Points on a hilly landscape, in no order, each with its height.
A ball rolls from a point to whichever of its 2 nearest points has the largest drop for the distance, and stops where none of them is lower. Distance is the straight distance between rows; heights are no part of it.
z188: [-55 -29  19  37  11  17 -25  -9 -17   6 -25 -20  -5  17  19  22 -20  13
 -35 -35 -50  -7  30  29   9 -26 -18   6 -11  14   7   7]  h=4.60
z473: [ -3   8  11  46   1   1  30 -11  -9  23 -24 -11 -30  48   0 -26 -35  -5
   5 -18  17  18  -3 -12 -19 -17  38  17 -62  13  15  27]  h=3.55
z749: [-18  -1   7   6 -32 -34  -5  -5 -38   3  12  12 -28  -7  23 -26  -3  -2
 -33 -17 -49 -36  19  26   8  -6 -25  35 -23  20  37 -14]  h=6.29
z267: [ 16 -12   8 -26 -16 -16 -20  -7  17  -6  76  37  27   5  24   3  34   4
  37   8  29  21  24 -13  -2  20  39 -35  19  15  -2 -21]  h=4.92
z450: [  5  14 -23 -13 -31  -2  18  27  -7  12  11   1  -2 -23  51  36  -9   0
 -19  17 -25 -14 -16  -3  20 -19  -2   3  14  -3 -14  26]  h=6.24
z95: [-20  -1 -57 -34   6 -19  21 -19  -6   5  14 -12  11 -21 -11   4   8   4
  -6   8 -12  26  -8  14 -21  30 -23 -28   5  32  11 -28]  h=5.18
z887: [ 35  20   0 -12  -9  -5  -2 -37 -10   1  16  31   5  24  34 -14 -12 -38
  25  -3  34  -3 -27  -8 -22 -25 -10  18   8   5   0 -47]  h=2.88
z726: [ 49  -9  21   2  27  -7 -11  40   0  27  -6  -1  43 -23 -12  -8   3 -20
  17  33 -18   0 -37  13  26 -33  -7  -1  11  10  11   6]  h=1.83
z222: [  2 -11 -20  16 -11 -17  20   3  29  45  19  -3   0  13  34 -28   1  25
   4 -26 -13  17 -20  -8  -8   8  -8 -23 -57  19  -7  -9]  h=2.31
z531: [ -7 -23  23 -24  42   0 -39   7  -9 -33 -11  -1 -46  -3 -32   5 -28  14
  -2 -22  15  -8  17  -8  16  30  20  -5   6 -47 -16  22]  h=4.77
z33: [ 11   3  44   0   5   8  -8 -26  17 -22  34  33 -19  -4 -33 -42  18 -14
  14   5   2  10  40  -7 -21  36  28   8  38 -21 -29  27]  h=5.10
z604: [ 17  22  17  -3   5  25  -9  39  31 -12  17  -7  11  -6  16  17  39   7
  25   3  40 -32 -11  -3  12   9  28 -17  -6 -17 -15  -6]  h=5.39
z522: [-11  -2  13  57  -2  -4  29 -34 -22  18 -33  -5 -11  37 -14 -21   4   7
 -21 -29 -29  -3  -8   7   6 -45 -28  47 -33  37  28 -26]  h=2.17
z302: [ -6  17  -8 -12  28  20 -53   1  26 -14  -3   9  -9 -26 -17 -16   7  21
  -9  23  10 -11  20 -24 -18   9 -16 -10 -16 -33  -5  -6]  h=3.04
z417: [-24 -37   0 -44   0 -13 -43 -33  -3  -5  28  26   6  18  47  25 -22  -4
  -3 -11  -3  29  24  16  -3  18  -1 -35  16  -7 -23 -50]  h=3.53
z461: [  8 -16   0  -4   5 -12  17 -12 -25  -5 -39  30  14  36 -15  20  12 -18
   3 -18   6   2 -15  37  31  37 -15   9  22 -12  34 -36]  h=2.53
z558: [ 19  24 -13   5  12 -13  -1 -14 -13   1 -30  -6 -13  94  -8  27 -16 -11
  -8 -46  40  -7 -13 -18  22  -9 -28   1 -23  26  25 -52]  h=3.77
z986: [ -6  -6 -22  10  13   6  34  13   0  -4   3   1  28   2 -13 -19  68  -4
  12  15 -29  -9   7  14 -19  34  13  -8   2  26 -10  14]  h=3.89
z656: [  6 -53   2  17 -21 -38  41   1  14  35  26 -32   7  -8  15 -20  -6  -7
  -5  17  -8  17 -11   0 -13 -14 -28  26  15  18 -22  15]  h=1.97
z774: [-22   3  20 -10  28 -21 -18  14 -13 -30   2 -18 -12   5 -41  35  24 -17
 -18   1  -4 -27  35  -4  -3   9   7  16  48  14 -16  21]  h=3.25
z837: [-22  11 -31  19 -20 -11  -1  18  -7 -15 -20   4   7 -17 -22   5  35  34
 -12 -15 -23 -26   1 -14  12  17 -11  -6   2  -4  22   2]  h=5.82
z492: [ 31 -27  19 -26 -17   3 -14  40  15   5   1  -4  51 -48 -14  22 -26  -3
  18   7  -7  25 -41  18  32 -12  -2 -31  34 -15   3   4]  h=1.09
z273: [  6   5  22   9  28 -12 -29   8  10  -1  10  13 -23 -13 -24 -26  11  11
 -20  23 -22 -22  33 -37 -10 -12 -22  28  -6   4 -28  33]  h=3.51
z20: [ -4   0 -25 -11  36 -20 -31  13   9  -2   5 -13 -31 -10  -7 -36   9  18
   7  34  38 -14   7 -20 -25   7   5 -11 -39  -5  32 -28]  h=3.59
z659: [-17  -2 -26 -52   4  19  14 -25  38  -5  -2  21 -10 -16  21  16  20   1
  24  -3  18  21   5 -19 -26  25  20 -31  24 -41 -50  11]  h=2.67
z117: [-39  32 -18  21  -7 -18  39 -25 -27  -2 -26 -20 -29  14 -42   4  -7 -10
 -26  -3  -3  -1  21 -32 -26 -15   5  36 -22  30  10  29]  h=3.24
z368: [ -8   1   3 -18  42 -21 -19  21   8   5  -8  -2  -3  -3 -13  38  31   7
 -22   5 -33 -14   2  13   6  -5 -13 -18  30  16 -15 -15]  h=2.87
z139: [ 10 -27   2   9  16  34  15  13 -17 -21 -14 -29  25 -34  19 -39   2 -12
  47   2   2 -19 -47  31 -14 -20  24   6  13 -22 -10   6]  h=1.63
z377: [ -4  25  22  13  -1  53  42   3  -1   6 -44   2 -11 -13  -9  -2 -27   4
 -17 -22  -8   4  10  26  29   5  10  46 -42 -18  10  56]  h=4.29
z143: [ 36  -9  38 -32 -18  12  -1  20  38  -7  55   8  20 -23  22 -10  47 -11
  64  18  58  -9  -6  -3   2   8  48 -24  21 -10 -18  -2]  h=5.17
z85: [-49 -13   9   6   0 -19 -30 -13  -2 -21  24 -16 -17  17 -30   8   2  -8
  -4 -11  11   3  62 -28 -26  23  21 -17  21   3 -14  34]  h=3.69
z831: [-11   6   6 -29  -6 -26  24   3  36  37  37 -24  20 -16  -6   2  21 -38
   6  16   7  36  21  22 -47   9  15 -18  27  38  -4  11]  h=4.15
z808: [ -9 -12  59 -42  25   3 -27   7  24  -8  41   3  -3 -18  -4  -9 -11 -21
  -8 -37 -14   2  33  30 -13  31  20   2 -10   8 -40   3]  h=5.49
z46: [-12 -29   3  32  16  20  21 -15   2 -14  17  -4  16  31 -11   1  20  11
   8   8   3  21  14  16  -6  34  15 -12  27   3 -43   6]  h=3.48
z220: [-34 -18  40  26 -14  18 -46   2  -3  -8   6 -11  31  19  14  31 -16  -8
 -25  -7 -22  14  36  43   0  -4  12 -17  11   5   4 -17]  h=4.88
z363: [  7 -23 -25  -5  30 -34  11   1 -43 -27  15   5 -19  36 -17  16 -13  18
   8 -20   1   1 -26 -12  28  20   7 -11  -1  35  -4 -14]  h=4.12
z225: [ 31 -34  44 -29  -7   4  -9  28   7 -15 -30  10  24 -13 -36  10   7  -8
  32  36  30 -20   2  -1  43  32 -15   4  14 -33  -9  33]  h=0.50
z318: [-14  26 -27  18 -15 -19  -8 -20 -24  -6  -3  10 -40  18  -1   8  12   7
 -24  14  -1  11   5  -2 -12  -9  11 -15  34   4  47 -26]  h=3.86
z486: [ -6  13 -20  -7 -45 -31  13  13  -2   4  18   4 -18   9  -3  14  -2   7
  -5   6  36  24  18   1   3  37  24 -26  13   1  48   5]  h=4.39
z896: [ -1   4 -34  -3  -7 -21  30 -10   1 -20 -11 -15 -18 -27 -48   0 -11  18
  15 -25  16  18 -39 -37 -22 -11   1  -1  34   2   5  13]  h=4.17
z851: [-13   3 -35  29  21  -2  25 -16 -28 -27  18 -14 -11   7 -19 -33  31  13
   4  18 -15 -10 -10 -18 -32   0  23   6  -2  33 -13  -6]  h=4.25
z429: [-11   0  52 -10 -34  37 -13   5   4  -1 -44  14  16  21 -13  26  -8 -30
  20   5   9  -6  43  -8  25  27  20 -16 -18 -37 -14  77]  h=4.62
z800: [-26   5   4   7 -17  -6  13 -37 -39   8  -4   9 -51  22  39 -17 -28 -12
 -29 -32 -29   4   4  48 -16  -8   9  12 -15   6  44 -21]  h=6.45
z701: [ 29  29  -6   5  -7 -40  -5 -12 -18  12   0  30 -26  55  12  15   3 -12
 -10 -16   4  -5 -21 -12  12 -27 -15   6  13  28  31 -51]  h=3.36
z948: [ 38 -29  26 -15 -25 -29 -31   1   6  -8  47  13  14  -8  10   9 -44   4
  14 -18  15  28 -15 -14   6 -28  -8  -7  57   2 -16 -15]  h=3.66
z835: [ 12 -14  76 -14   9  28 -37   5   8 -28  24  13  18  -9 -22 -20 -11 -27
  15  11  13 -13  41  22   0  23  11  18  -1 -17 -31  23]  h=5.31
z644: [ 11 -12 -19 -19  36 -25 -34 -24   0  -9  36  24 -16   0  28  -8   1  20
   5 -11 -11  -4 -18 -28  -9 -23 -23 -14  14  15 -36 -52]  h=3.61
z565: [ 29  17 -12  13  33 -14   0  10 -12  11  50  -8 -12 -15  11 -29 -10  12
  -8  14 -27  14 -31  21   2 -27  14  -8   6  39   2 -29]  h=2.92
z860: [-24 -23  12   0   4  32  17  26  18   2 -23 -28 -12 -25  -9   3 -35  26
 -31  -5 -16  20  24  36  11  24   3  14 -18 -24  -6  50]  h=4.61
z739: [  4  24 -29 -12   9 -17  14   1  -3  -5   4 -40  -7  -6 -30  15 -41  12
 -20 -28  31  -5 -22   2   9   2 -49  14 -29  24  19 -32]  h=5.11
z989: [  2 -14  19  13 -14  13 -26   1 -26 -14  -7  19  17 -15  16  -3  -6  -3
 -19  12 -24 -32  10  19  20  -8 -35  39   6 -15  11 -12]  h=6.13
z939: [  2   6  31  12  -6 -18   4  10  11  25 -63  18  10   5 -36 -14  30 -11
 -12  -6   6 -15  22  21  17  18 -18  37 -16 -22  47   6]  h=3.90
z128: [ -6  -2  -2   6   1  21  15 -31  31   4 -10  40  19  31  -5  18  38   5
  19 -16   3  16   6 -30  -4  39   0 -22  18 -22 -44   8]  h=3.10
z925: [ 21  46 -19  16 -25  25  16 -43 -17 -14 -20  26  20  31  -3  17  -9 -28
   8  16  44  -5 -14 -22   5  -7 -27  25  10 -15  12 -29]  h=3.14
z218: [ -2   0 -43 -15   6  24  54 -29 -20  13 -28   2 -18 -23  10  -9 -33  -5
 -29  45 -25  19 -10  -3  -4  -9 -27  49 -21  -5   2  13]  h=5.60
z288: [-12  18 -52 -22  13   1  25 -55 -29 -20   6  10 -19 -14 -24  -6 -49   7
 -18  12 -14  38 -11  -6 -17   8 -23  13  -3  15   7 -11]  h=5.40
z340: [ 56 -21  12   0 -32   6 -13   8  -3 -20  32  31  19   8  12   3 -27  15
  21  10  37   9 -24  -8  43   7  -8   1  22 -25  -9 -15]  h=3.95
z769: [  0  27 -30   4 -25  -9  -9  24   9   0  10 -21 -23 -33   4  15 -29  30
 -34  27  15  -9   2 -26  10 -19 -31  11  -5 -10  11  11]  h=6.05
z532: [  1  -5  46 -15  -9  25  -6  17  10  10 -44  -5  14 -18 -17 -12 -27 -16
  41   6   1  -8   9  -6  -4  -9  14 -13 -34 -12  -3  85]  h=4.31
z366: [  7 -36   6   5 -25  32 -18  -2   6 -15   5  26  39 -18  13 -28  -1   3
  23  44  -7  15  21  10  -4  18   4 -17  11 -29  -7  18]  h=4.52
z178: [ -9   2   4 -36 -48  -4 -26  30   6 -18  30  15  13 -16   0  42  -7  -3
  -5  30  34   5  38   0  28  46  15 -21  15 -14  21   9]  h=3.91
z518: [  5  35 -17  15   8  21  16 -13  10  11  -8  13  -4   1  -7 -30  21  14
 -10  -5  -3  -1  -4  36  -3  38  -4  -1 -35  -7  34 -38]  h=4.66
z419: [-16  43  14 -12  -9   7  10 -19  22  -2  29   1 -25   5 -12  38   2   9
 -37 -50 -10   9  16  31   6  30  -4  -4  33   4 -16 -27]  h=4.16
z138: [-15  32  -8  -6  10 -26  39 -37  -3  16  13  -9  -5  11 -27   4  11 -34
 -15  13  -7  19  15  -5 -42  -3  -7  15  10  52  -6   4]  h=3.71
z875: [ 14 -28  39  -7   9  12 -10  12  10   0 -26   9  23  -3   2   6  12 -21
  13  -4   8   9 -12  62   7  20  16  -4  31 -32  16 -32]  h=1.96
z217: [-24 -19 -14  44  10  -4  25  -3  -9  28 -60 -13   9 -10 -20   2  24  26
 -20 -24 -51  -5 -16   6  20 -43 -39  28  -2  20  31  -6]  h=1.56
z772: [ 22 -12  14 -57  -4  -8 -12  32  16  13  29   2  44 -33  28  34 -17 -22
  17 -40 -15  19 -43  18  21  -6  19 -38   4   7 -14 -21]  h=1.80
z135: [-10 -16  18  25 -15 -14  21  12   4  -8  16 -19   8  13 -15  24   7  10
  -8 -39   1   4  -8  30  13  18   7  -1  35  13  -8  -8]  h=3.83
z898: [-13 -15 -16 -10   1  26  23   2   9  17 -30  -7  22  11  35  27  -7 -15
  -1  34  23   1   7  15   5  24  -8   0 -28 -18 -17  17]  h=2.86
z389: [  1  -6 -11 -11 -22  14   4  22  32  12  11 -18  30 -18   3  34  -7   7
 -27  47  26  22  20  27  22  33 -30  -2   0 -18  -2  -9]  h=3.38
z62: [ -3  -4 -12 -16   2  -8 -25   7  15 -21 -21   2 -27 -25 -31  13 -25  37
  -3 -38  13  18 -15 -17   3  11  -4 -21  31 -45  16  -6]  h=4.50
z782: [-21 -49   8 -46 -29  20 -10  14   4 -20 -12 -32  19 -39  39  16 -11 -24
  29  34  13  -7  14  10 -23 -10  11 -17  35 -34 -35  43]  h=2.85
z748: [  3  -6  -9 -12   1  -9 -35 -32 -13 -19  37  35 -53   3  46 -19 -25  19
  -5   1   4   9   9 -28  -8  -9  19  -9  27 -30 -20 -24]  h=3.93
z781: [ 22 -25   6  32   9  -5   3  17 -29 -16 -15 -38  24   2   0 -15 -19 -14
  35  -7  28 -13 -57   9  -7 -46  10  11  13  10  23 -12]  h=2.22
z357: [ 29 -28  13  -6  27 -19 -32   5  -2  -4  49   4  14 -25  10 -20   2   3
   9  21 -25   3 -15  -5 -12 -36  -4  -1  40  20 -34 -15]  h=3.32
z330: [  7  -1 -11 -42  33   0 -32  34   5  -2  -2  -7  16 -64 -12 -27   0  -7
  22  18 -24  -2  -8   2 -21  -8  15 -27 -11   1  13  28]  h=3.73
z637: [  3 -13 -35 -46  36 -31 -27   6 -17  12  -4  12   5 -22  21 -31  11 -23
  31  39   3  -5  -8 -18 -30 -10  13 -23 -23  11  26  -9]  h=4.07
z345: [  4  -1  -6 -26 -21 -32  -7  11  27  40  64  -3  36  -9  35  -5  16 -20
  26  -5  14  29   1  13 -24  -5  27 -48  -5  39  16 -30]  h=4.59
z455: [ -9 -46  -2 -51 -16 -11 -28  -6  17  15  38  18  22 -25  82  -9  -6 -10
  21  -4 -11  15   6   8 -17  -5   5 -24  -2 -15 -36 -29]  h=3.87
z359: [ 17   2  33  15 -21 -35 -19  12   5  19 -11  24 -32  -2  -8 -17 -13  17
 -19 -19 -21 -12   8 -28  16 -25 -20  31  -6  -8   9  28]  h=3.19
z928: [-38  -9 -31  22  10   4  39 -29  -9  17 -48 -10 -39  17   9  13  44  38
 -49   0 -44 -20   6   6  26  -9 -49  26 -16   4   8 -28]  h=2.16
z901: [ -9   6 -32 -30   0  -3  17  16  12  28  37 -27  16 -42   2  -9  27  -6
 -37  22 -64  24   8  53  -5  10 -17 -30  24  26  12 -16]  h=5.45
z137: [ -2  11 -31  23  17   2   8 -24  -4  13 -10  13   7 -19 -11 -39  22  12
  -7  22 -49   8 -15 -16 -28 -27 -22   9  -1  18  11  -9]  h=4.57
z190: [ 19  31  -2  47 -17  -9   3   8 -25 -37   0 -12  -9   8 -36  -9  11   8
  11  10  32 -35 -15 -51   3 -31   9  27  14   2   3   7]  h=3.30
z362: [ -2  19 -35 -18   0  -7   5  34  10 -14 -14 -17   6 -26  -8  20  36   7
  17   8  32 -43 -21 -30   3  11  -7  -6  -7  -7   8   1]  h=5.61
z351: [-33  36 -35  17 -19  24   8  21   9   0  13 -38  10  -8  24  37   3  16
 -12  -8   4  -3  -8  19 -11  -4  20 -37  -4  18   6  -3]  h=3.72
z319: [ 17   1  14  13  12 -20 -11  21  50  48   1 -10 -16 -11   2 -10   8  15
 -13  10  -5  24  -5  -4 -15 -31  -1 -16  16  -6   0  -1]  h=3.02
z975: [ -3  38 -42  20 -25   8  39 -11 -27   6 -22  -3 -32  -1   2  14 -29  14
 -47  43   2   6   0 -18  22 -26 -17  44 -21   7  33   1]  h=5.81
z891: [ -7  13   5  14  20 -26 -10   3 -19  -9 -41   1 -43  51 -39   1  12  10
 -12 -51  21 -41  14 -36  39  24  -7  19 -37 -19  17  -5]  h=3.88
z892: [ -9  18  32  49 -35  36 -26   6   9  -7  -5  -4  24  16  -9   8  -8   1
  -4  -8  17   8  29  16   6   1  19 -11   6 -21  21  16]  h=5.20
z577: [ 22 -27  -3  17 -31   0  30 -26 -12   0  -4   3   7 -25  22 -45 -35   0
  27 -12  -6   6 -49 -28 -20 -38 -22  35  -5 -17 -19   5]  h=1.16
z418: [ -8  -2  26  28  -2  -1 -13   0 -21   6 -59   6 -18  50 -24  20  -8   0
 -29 -25  19  -8  33  15  56  21  -7  31  -9 -37  44  -5]  h=3.43
z54: [ 30  27  -7  12   2  15 -12 -11 -18 -33  52  16   1  27   0  26 -13  13
 -12  13  33  -6   3  -3  38  18 -17  10  21   8 -19 -43]  h=4.24
z995: [ 31  22  17  12   4 -15   8   4  20  29 -17   7 -32 -13 -35 -12 -32  19
 -24 -21 -10  37 -16   6   9 -26 -17  21  19  -5  33  -2]  h=3.54
z689: [  7  -8  41  -9 -13   6  -9  -9  -2   6 -54  40  22  35 -22  26 -27 -15
  28 -39  -2  13   1 -24  25   6   7 -20  -2 -22   4  49]  h=4.78
z205: [ -8  46 -28  12 -36 -12  37  -2 -28 -33 -25 -17  -9 -21 -49   0   9  -6
   5 -23  18 -27 -32 -26 -11 -11   2  32   6   4  39  -1]  h=3.78
z145: [  8  29   8  42   3  39  11 -11  42  17  -7   2  -6  -1  12 -23  23  28
 -13 -22   0 -13 -11   4  -3  -1 -19  20 -22 -25 -18 -19]  h=4.97
z551: [-12   8 -30 -36  27  -1  -8  -7 -10 -13  23 -30   7 -15   7  23 -18  -4
 -25   9   1 -29  -2  17   8  11 -60  12 -27  27 -15 -39]  h=4.91
z462: [ 16  -4  -4   4 -20 -55  28   0 -39 -16  16  33 -19  39  -8   0  19  -1
  18 -46 -11 -27 -22 -43  22  17  17  16   1  30  -2  -2]  h=3.84
z759: [ 14 -18  -6  42 -32   0  34   0  -3  36 -15  20  14  31  29 -23 -21  14
  11  -6 -13  19 -18 -14  13  -3   8   3 -50   4  11  33]  h=2.95
z585: [  6 -13   1 -35  -9  59   7  26   5 -21   2 -25  16 -47  45 -25  25 -23
  41  35  -3 -28  -5  27 -25  -6  36 -16  13 -33 -33  36]  h=2.30
z122: [  5 -12  33 -25 -24  42   1 -13  38  -9   8  22  32 -33 -18 -42  33 -19
  28  15  -4  22  38  22 -41  37  17 -12  28 -31 -22  28]  h=4.83
z197: [-24 -24  15  15  43  11 -35 -28 -17 -10 -24  -2   5  36  -4  26 -31   4
 -12 -44 -16   1   2  -6   4 -13 -17  -8  -4   3 -22  -7]  h=4.37
z548: [  7  35   9   1  16  27 -11 -37   8   8   8  21   2  15  27  11 -13 -31
   0  23  17  27   8  12 -25 -20  18  -6  28  -5 -17 -14]  h=2.32
z441: [ 28  -8  24 -26 -13 -10   6  28  62  40  26   4   8 -27  33   8  14   5
  18 -21  -8  27 -33  -1   2 -15  24 -38  26 -20 -34  -3]  h=2.42
z6: [ 26  14  -2  -2 -22  10  38 -18  -4   8 -23   4 -18 -23   7 -43  -4 -20
  30  33   2 -15 -36 -47 -30 -43   5  34 -20 -18 -16  36]  h=0.28
z185: [-17  22   3  10  25  36 -23 -16   6   3 -22   7 -28  40  28  46 -11  -9
 -22  25  20  11  33  -7   7  -4  28 -18  11 -31 -23  13]  h=1.51
z902: [-13  -8   2  25  -6 -12   8 -15 -16  -4 -46  -7 -39   9 -34  -7 -30  16
 -21   5  12   4  22 -40  10  -8 -12  39 -10 -25   8  38]  h=2.68
z760: [ 14  16 -30 -43  18 -28  19  15   5  -6  56 -17  20 -41 -21  -7  16  -7
  37 -22  13   1 -34 -17 -14   3  18 -24   2  49  10  -9]  h=2.66
z45: [ 12  12  14 -13 -18  19  -6 -16  15  12 -29  20  44  26   2  22 -31 -33
  39  -7  47  26  -6  -9  -6   2   0 -25 -13  -6  11  11]  h=4.49
z346: [ 22  16 -11  26 -20 -31  22  -5  15  27  13 -36 -18   8 -11 -50 -16  -3
  12 -29  28   1 -36 -29 -39 -36  -6  23 -44  21  30 -28]  h=4.56
z81: [ -6   6  24  21  30  18  21  -2  -2   0 -20 -13  -5   9 -21 -15 -22  -6
   8 -22  -3  -6  -2  -1 -11   0  15  19 -36  11 -19  48]  h=3.97
z124: [ 13 -28  25   1  -7  -5  19   7 -18 -22 -14   5  19  -7 -44  -3   5 -15
   5  34   3   5  18  22  20  28  -9  36  45  -9  -2  31]  h=1.23
z719: [ -6  -1   9 -18   2  -2 -36  20 -23 -31  18  13  14   9  19  20  -4  -5
  16 -43  11 -51   0 -18  20  18   2   0 -39   3  -8  -5]  h=4.51
z264: [  0  18 -13  52 -23  12  39  -5 -27   7  -2 -33  -7   9   3 -43 -31  -2
  -4  10   6   1 -23  -2 -15 -38  14  40 -66  26  38   1]  h=4.08
z401: [  1   9 -10 -22  11  41  19  -2  45  19 -24   4 -17 -34  20 -16   8  11
   7   1 -16  14  -7  -4 -30   0  19 -19  -1 -41 -39  40]  h=2.10
z157: [ 14  -6  -5  27  -7 -10  28  -2  -9   5 -39  -6  24  -6 -41  -6  11  -4
  -6  57  11  -1  -1 -16  10 -16 -35  47  13   4  16  19]  h=1.93
z847: [-48  -9 -18  21   3   7   8 -35  -7   7  -4 -37 -43  26  37  10  13  22
 -48  16 -20 -16  17  39  -3 -17 -44   0 -13  13  -1 -46]  h=2.65
z292: [  1 -12 -13 -22 -14 -23   2  41  11  -5  41 -31  22 -53 -11   7  15   3
  14  -1   1  10 -21  14  -5   2  19 -29  47  13  11  -3]  h=1.98
z30: [ 10 -28  46  13  10  23  -9  26  10 -15 -41   2  12  25 -27  21  16   4
  16 -15  30  -8  -2  23  44  36  18  -7  10 -51  -3   5]  h=1.27
z246: [ -9  -4 -30  -4  -9  12   2  22   6  -1  33  -1   9  -7  26 -16  15   4
  14  49 -14  16  34 -19 -27  10  41 -32 -14  23 -23  55]  h=5.83
z263: [ -7 -35  10  12 -17 -25  25  -7  13  33  14 -27 -23  13  32 -29 -23   0
 -14  -3  12   2   8   8 -11  11 -22  28 -48   5  -5  -2]  h=1.54
z2: [ 14   7  -1  35 -23   5  -7  16   2 -10  -3   0  38 -27 -10   5  18  26
  -5 -11 -24 -29 -21 -11  26 -28 -42  20  16  -4  -3 -12]  h=6.00
z766: [-42 -34 -20 -11  11  -1 -36 -26 -31 -10   5   4 -14  21  55  10 -12   0
 -22  16 -27 -11  30  19  -8   6 -15 -17 -10  -2  -8 -32]  h=3.15
z640: [ 40  24 -20 -11   7  17  32   2  18  20 -15  17 -34 -19  22 -27   3  -1
  17  28  16   3 -42 -16  -3 -11  18   1  -9 -38  -5   5]  h=1.28
z947: [-38 -17  28  -9  13  19 -49   2  11 -20  17 -21  14   4   3  32 -14 -10
  -9  -4 -10   4  45 -17 -26 -16  18 -22  15   4 -54  35]  h=4.09
z173: [ -5  20 -12  15  10  49  21  -5  19   5 -39   2   7 -39  -1 -27  40   3
 -10   5 -37 -25  -8  -2 -25 -26 -23  37  -1 -28  -8  16]  h=4.85
z661: [  0  -1  -3 -37 -14 -38  22  14  -9  -4  39 -12  13 -11  -9  -7   6 -35
  42  -2  43  -8   2 -16 -26  15  28   0 -18  39  27  20]  h=3.18
z391: [-14 -20  41 -53  12  13 -59  15  15 -26  -3  17  -3 -14  -4  21  -8  -7
  26 -25  12 -17  25 -30   7  18  26 -36 -17 -40 -26  25]  h=4.93
z442: [ 21  17  10  11  39 -23   7  11  -7  23   8 -12  18   3 -18   8  26 -23
 -11  25 -23   3 -16  29  -1 -30  -4   2  34  48  12 -19]  h=2.41
z476: [-27  -6 -25   6  21 -12 -20 -32 -41 -18 -35  -4 -19  72   1  33 -26  -8
   7 -52  19  -8  -5 -34   5  -7  -2 -22  -9   6  10 -23]  h=4.11
z580: [  4  10  -5  36  29  39 -38  10  26  -9  12   7 -10   1  -1  -6  17  51
 -21  21  -9  13  13  16  12  17  15 -30   2 -31 -10 -28]  h=2.37
z740: [-34  29 -13 -12  -9  -9  35 -18  18  11  16 -35 -33 -12 -18   5  17  19
 -49 -27 -26   2  11  53   4  28 -44  -2 -12  29   9 -31]  h=4.47
z603: [ -4  -1  13  47 -16 -12  -9 -27 -48   8 -48   7 -27  73 -11 -20 -14  -1
 -28 -16   2  -5  26   4  33 -19 -21  40 -34   3  68 -32]  h=2.83
z830: [ -6  -1 -23  18  37 -15  -1  13   4 -16  22 -28  -3  29 -22  30  21  29
  14   0  30   0 -11 -26   5   0  16 -34  15  37 -15 -11]  h=4.38
z852: [  7 -41  33 -39 -12  -9 -29   9   2  -9  -3  17  18 -13  28  -5 -26 -14
  40 -40  12 -25 -16 -15   4   2  -9  -2 -25 -23 -23  10]  h=4.71
z228: [ 21  15 -15  45  23  -9   0  12 -43 -20 -30 -15   9  32 -31  -5  -8  11
   5   6  10 -17 -33 -22  18 -40  -2  22 -21  30  33 -18]  h=2.80
z853: [-27  -2 -33   6 -11 -18  14  24 -17   5   4 -15   0 -37 -14  -3  28  21
 -29   0 -75   4  10  20  -9  -5  -1 -15  25  34  23  25]  h=5.70
z253: [-12  -5 -15 -42  47   3 -26  31   4   6   0  -4  -7 -31  -3  12   0  13
 -17   1 -47  19   4  35  -5  14  28 -42   3   5  -1   1]  h=3.29
z962: [ -7   5   8  54 -23  31 -15  11  10  -6  29   1   4  24  22   1   2  27
   6  17   1  14  22 -19   0 -11  48 -36   4  -4 -26  41]  h=5.53
z348: [-10 -37  37 -25   8   3  -6  17   8  -7  29 -20   2 -43   9 -19   0 -25
  -5 -12 -48  14  21  45 -35  -7  26   0  40   3 -33  27]  h=5.68
z364: [ 20  16  -1  25 -23 -31  46  -3 -15  17  23  21 -14  24  -9   0 -18  16
 -16 -19 -20  14 -11 -24  25   5   7  18 -23  41 -13  29]  h=3.46
z196: [  3  22 -25  30  41  -4   6   0   3  15 -22  10 -30  52  -5  10  20  24
   7  10  14  10 -12 -29   2   1  31 -27 -21  11  -2  -3]  h=4.68
z571: [  2  11 -23  51 -18  24  30 -42 -34 -24 -36  11  15  22 -37  -8   6   2
  -8  42  16  11  -6 -12   5 -13 -14  41  21 -13  31 -26]  h=2.59
z855: [ 10  12   0  25  -6  -1  40  10 -10  31 -28   0  21   8  -6 -16  36  -7
 -16   1 -13 -17 -10  56  32  23 -23  32 -29  14  51 -36]  h=4.30
z819: [-17  11 -10 -41   0  25 -10  -4  -4 -18   4   5 -13   8  48  41  -8 -28
   5  35  37 -24  26 -21  -1  14  16  -1  -2 -25 -36  26]  h=2.28
z24: [-17  10  12  -1  17 -13 -28  -7   5 -17   0  15 -26  24  -8   7  47   0
   9 -45  12 -49  14 -34   2  26   6  -4  -1 -17 -14 -12]  h=4.23
z206: [ -9  32 -23   4  19  17 -21   7  20   0  36 -31 -25   1  24   9   5  35
 -22   9  17   8  -4  43  -3   2  16 -47  -2   8   8 -58]  h=3.11
z50: [ 16  19 -12 -42  32  21 -23   3 -16 -15  19   6  28 -21  23   3 -29 -20
  14  -7   6 -30 -28   1   3  -1 -18   8 -44  13 -19 -15]  h=4.72
z750: [  4  15  10  12  16  -9  -1  -9  19  31 -32  -5  25  49 -22  21  -9 -19
   3 -35  29  12  -1   5  -3   3 -24  -2 -37  24  18 -15]  h=4.13
z444: [ 21  21  -1 -24 -25  -6   6   3 -13  21 -21  31  14 -26  28   3   2 -48
   9  44 -26 -11  -9  -6  -1 -28  -7  15  18  -7  10  34]  h=6.40
z175: [ 14 -34   0 -19  -9  -2 -36  13   9  20  26  37  35 -20  49 -26  14  -6
   3  41 -48   7  19   5  -7   4  -7 -15 -13   0 -17   0]  h=4.20

For each start below, name the point where the ball stops.
z749: z902
z173: z6
z808: z217

Call two points neighbours if one is among the 2 nearest of the other. Go from one point of each pair to the other, from neighbour to neighbour, staying as low as possible. Name the highest point that can't be avoided.
z580 and z902: z273
z492 and z902: z995
z263 and z6: z656
z217 and z902: z748
z185 and z225: z925
